Each row is a point on a tangle of strands that fork, close into loops and nearly touch. The rows are in no order.
In the rows, zero is written as 128.
Points whose rows are less than 102 apart are linked; no others are. Some points are linked to none.
z_400: [109 139 124 129 119 123 150 128 160 129 119 165 135  67 128 140 108 124
 182 150 138 164]
z_970: [114  83 129  93 162 154  98 148  75 158  92 124 175 107 122 158  97 107
 110 115 131 139]
z_564: [108 154  82 181 142  86 137 135 153 156 107 102 113 153  94 176 112 140
  86 118  96 180]
z_454: [157  58 138 142 132 148 126  86 100 111 144  74 166 149 109 120  86 130
 124 130 141  90]
z_25: [107 117 171 100  94  96  77 137 126  95 141 143 134 138 171 184 146 100
  95 136 119 146]
z_873: [100  66 140  88 155 123 142 119 125  69 102 101 183 138 127 156 119 125
  77 138 116 127]
z_933: [145  61 131 151 104 148 126  99 123 113 174  80 158 160 119  74 100 114
 155 110 133  90]
z_929: [167  65 115 105 146 139 106  95  93 106 111  94 155 136  82 149  91 134
 129 145 130 105]
z_68: [ 97 126 145 129 132 173 138 113  89 168  82 121 136 141 139 156  97 169
 110 110 166 143]
z_720: [145 132 134 162 151 124 101 171  80 148 116 140 143 109  80 130 126 109
 167 126 137 114]
z_492: [ 94 217 137  97 149 120 125 128 107 103 145 101 174 141 144 163 126 112
  68  65 148 151]
z_691: [117  78 112  83 138 139 129 148 132  55 113  69 188 161  93 130 121 117
  70  95  98 112]
z_764: [133 102  88  52 128 121 117 120 149  49 147 112 136 135 103  89 148 117
 148 138 106 110]
z_855: [115  84 171 128 147 164 127 135  79 147 108 126 176 107 141 131 109 110
 110 155 142 110]
z_245: [122 115 111 139 161 133  87 164  71 166 104 133 149 112  90 157 103 109
 132 107 133 138]
z_902: [115 193 131 181  71 105  99 124 154 113 140 104 101 168 134 174 144 124
 100 134 123 171]
z_569: [157 133  99  68 118 132  89 118 123 110 135 163  78  97 138 106 156 121
 186 147 129 122]
z_865: [157  91 171 134 107 144 158  76 134 145 180 138  77 112 135 109 132 187
 182 121 161 112]
z_106: [101 197 176  85  97 138 106 126 131  98 113 134 145 160 162 192 157 132
  65  86 140 117]
z_462: [124 109 131  85 133 162 161  94 137  80 146 111 145 132 133  58 140 140
 141 158 142  89]
z_101: [ 99 102 164 145 113 154 142  97 122 140  85 129 136 158 157 152 109 166
  86 159 156 123]
z_661: [103 122 132 117 111  97 118 132 162 107  67 152 147 131 118 191 117 137
 112 167 120 162]
z_633: [100 198 150 151 117 111 102 132 121 104 153 100 151 149 158 173 125 106
  65  97 145 158]
z_528: [135 112  80  55 134 128 112  95 143  74 143 152  94 102 135 105 148 134
 154 148 126 133]
z_728: [108 203 123 129 116  92 104 171 151 114 110 162 109 183 142 122 170 123
 104 154 110 107]
z_120: [148  80  95  61 122 119  95 168 142  80 140  73 165 166 104 140 143 103
  65  85  65  98]
z_642: [132 109 134  84 134 129  69 174  86 133 116 146 133 135 131 148 152  94
 110 142 103 117]
z_560: [106 148 142 108 120 141 140 128 132 112  81 161 141 120 119 123 138 138
 152 184 143 114]
z_414: [140 129 164 178 121 139 170 140 126 180 158 186 104  72 183  94 134 125
 174  80 167 133]
z_357: [126 198 104 152 164  90 119 132 115 141 141 120  96 176 162 129 162 132
  68 140 118 118]
z_377: [138 150 154 157 132 147 163 142 108 153 132 166 132  61 147  80 129 117
 192 103 171 120]
z_539: [112 103 128 112 114 101 104 128 129 105 123 147 125  95 112 151 130 116
 168 168 121 157]
z_976: [160 129 116  71 126 141 100 123 107 104 105 149 108 113 101 103 161 131
 187 179 130  94]
z_235: [100 205 109 112 143  99 114 154 134 139 122 148 110 198 164 132 164 138
  54 105 112 113]
z_455: [108 121 135  58 125 114 141 117 150  76  87 150 143 140 121 140 153 142
 121 185 117 112]
z_877: [156  81 123 123 124 159 147  82 126 115 187 111 132 118 146  60 113 128
 166 105 152  92]
z_418: [181 185 109 180 155 137 225 104 210 170 139 139 111  80 101  82 105 123
 133  99 100 136]
z_222: [112  68 147 128 117 120 151 109 148 164 138 179 108 124 196  84 151 133
 149 151 134 122]
z_308: [ 98 161  78 147 148  88 112 127 115 165 129 101  98 155 127 157 127 145
  98  83 113 188]
z_994: [143 172 183 191  98 141 202 138 159 167 167 136 104 127  91 119 131 165
 178 109 146 140]
z_139: [163  76 107  62 164 169 117 128  83 160  99  97 180 117 122 140  93 105
 102 115 110 118]
z_401: [129 153  98 190 141  65 158 148 168 150 171 131 105  93 126 117 134  81
 159 134  82 172]
z_578: [155  95 107 102 134 142  84 110  80 131  86 113 120 134  78 181 107 151
 139 130 133 127]
z_785: [118 141 118 194 124  79 117 161 129 140 163 119 104 113  99 142 138  94
 165 134  96 166]
z_654: [148  86  91  98 138 130 129  80 137  93 166 130 124  64 106 128 103 127
 178 130 139 146]
z_693: [123 157 174 203 115 134 172 140 126 159 134 136 129 114 101 122 117 147
 168 134 150 121]
z_374: [109 166  99 156 123 110 152 150 196 145 125 172 136  70 127 130  98  97
 160 129 109 179]
z_40: [143 175 142 160 104 129  58 146  82 120 161 106 113 145 138 135 139  98
 137 124 140 124]
z_938: [117 126 117  56 105 101 108 107 157  77 122 157  98 135 144 136 164 139
 144 170 114 133]
z_623: [131  27 139 142 132 131 119 107 105 147 135 114 111 171 136 104 145 156
 118 142 123  91]
z_460: [102 145 150 184 105 141 153 120 140 146  84 117 137 133  89 188  87 162
 126 140 141 155]
z_315: [154  83 119 135 128 155 155  69 138 122 196 132  86 110 147  88 129 168
 152  90 157 105]
z_616: [146 188 118 181 145  84 125 133 117 127 165 111  79 147 150 109 166 115
 123 161 114 120]
z_698: [126 104 147 108  97 181 137 163 144  86 148  65 174 167 120  65 130 123
  90 123 108  78]
z_777: [172 192  89 197 145 158 198 133 208 160 119 162 109  64 114 115 104 113
 116  83 124 139]
z_201: [104  71 125  75 147  96 109 123 129  86  90 125 157 138 135 199 126 123
  77 123 111 161]
z_787: [137 181  93 170 135 150 172 142 203 154 114 183 129  55 147 114  89 111
 129 105 139 156]
z_906: [110 156  79 162 189 102 136 144  91 173 117 113 115 135  85 139 117 151
 116  95 125 156]
z_701: [170 189 104 168 157  88 194 114 200 157 116 130 111  99  96  78 120 127
 144 155  88 131]
z_154: [ 92 113 143  85 118  96  90 147 137 113  98 153 133 149 159 205 142 120
  75 113 109 152]
z_431: [143 189  93 174 152  72 157 141 170 144 111 137 111 140 105  99 142 128
 126 171  97 126]
z_410: [141 135 171 160 136 145 138 160  77 151 116 143 152  95 119  91 130 110
 185 137 159  93]
z_465: [121 111 120  96  99 190 144 144 156  90 174  95 161 142 143  28 133 113
 132 101 127  93]
z_273: [126  95 178 124 122 151 149 126 109 158 135 164 129 103 192  67 153 113
 155 150 151 102]
z_71: [101 146 116 168 109 104 123 143 157 130  81 129 129 136  89 187 112 135
 116 147 116 177]
z_834: [137  54 174 160 114 125 126 119 100 179 134 149  94 146 134 122 143 164
 149 143 141  96]
z_342: [149  74 101 114 128 119 124  83 132  74 161  94 160 107  88 108  87 121
 178 130 132 119]
z_608: [109 163 111 198 175 118 173 133 119 171 114 109 139 132  88 146 101 155
 105 114 137 144]
z_648: [128 113 120 119 135 156 163  83 144 114 150 158 119  53 141 130 106 143
 167 133 157 144]
z_885: [165 128 128  41 110 138  85 131 119  93 154 144  98 132 164  94 173  98
 155 157 106  95]
z_10: [131 203  72 131 149  92 149 171 187 130 123 185  87 107 163  82 143  94
 146 127 117 134]
z_953: [131  52 136 121 138 175 123  97  88 154 119  90 116 176 152 114 126 158
  80 119 136  96]
z_745: [118 168 133 204 161 107 168 150 119 152 116 129 145 117  88 116 123 135
 137 144 138 118]
z_640: [123  89 149 104 140 194 123 100  68 180  97 108 131 146 144 128 104 161
 108 113 155 111]
z_966: [128 187 130 158 109 104  96 151 119 115 165 130  84 139 146 103 160 103
 157 140 131 130]
z_384: [ 81 136 122 101 136 100 117 159 148 133  64 162 159 148 136 195 113 132
  80 112 112 163]
z_792: [122 133  97  97 116 134  68 121  88 143  94 119  91 155 110 178 129 156
 126  94 137 160]
z_541: [138  68 178 119 130 160 134 120  97 143 136 117 157 126 162  83 140 111
 120 167 135  82]
z_215: [122 117 185 193 114 144 134 138  95 188 125 144 113 146 126 132 137 159
 144 126 160 104]
z_380: [111 156 117 146  90 118  77 127 125 127 111 113  87 165 126 190 142 145
  99 108 134 177]
z_905: [161  74  97  80 151 182 138 125 105 128 120  61 193 152 118 117  87 118
  76 103 112 100]
z_784: [148 199  83 154 138  75 153 135 187 137 147 147  70 125 148  83 156 113
 149 149 104 139]
z_618: [165  98 106  46 113 117  90 130 131  75 161 112 127 150 133 100 163  95
 123 150  79  91]
z_536: [112 190 163  60 115 149  96 120 106 102 118 106 167 138 146 183 134 118
  82  63 153 142]
z_163: [150 127 187 153  82 152 179 109 156 172 169 154  73 120 122 137 132 185
 184 115 150 143]
z_676: [138  84 126 105 123 190 139 148 123 121 137  47 173 173 136  88 115 136
  54 106 109  86]
z_686: [117 167 154 131 110 143  62 146  88 119 147 108 145 148 155 166 125 102
  90  99 146 145]
z_763: [130  79 154 150 114 123 151 118 139 186 155 196  92  87 186 102 144 143
 173 112 150 131]
z_279: [115 114 132 154 110  96  75 157 109 131 136 136 119 118 112 168 128 103
 148 143 117 160]
z_419: [114 203 103 139 139 100 144 167 159 120  89 167 119 143 112  93 155 127
 148 167 119 111]
z_505: [133  74 144 132 121 116 140  74 128  81 139  89 145 106  87 150  86 149
 164 153 139 137]

A piece is all that can be reached along the links. How many separate loops has the piece of each point below (a circle has one, a figure eight two, a Y none), and how many tips (points with one link)?
z_384 -> loops 0, tips 5
z_569 -> loops 1, tips 2
z_357 -> loops 0, tips 4
z_414 -> loops 1, tips 1

A tip is a point with one link. Name the tips that can be reached along the links from each point below, in the order of the rows.
z_414 -> z_465
z_374 -> z_106, z_401, z_10, z_505
z_201 -> z_25, z_902, z_101, z_120, z_460
z_455 -> z_560, z_976

How many points has the smallest loop of links through each point below? Write - if it is on no loop.
z_414 -> 11
z_764 -> 5
z_654 -> -
z_71 -> -
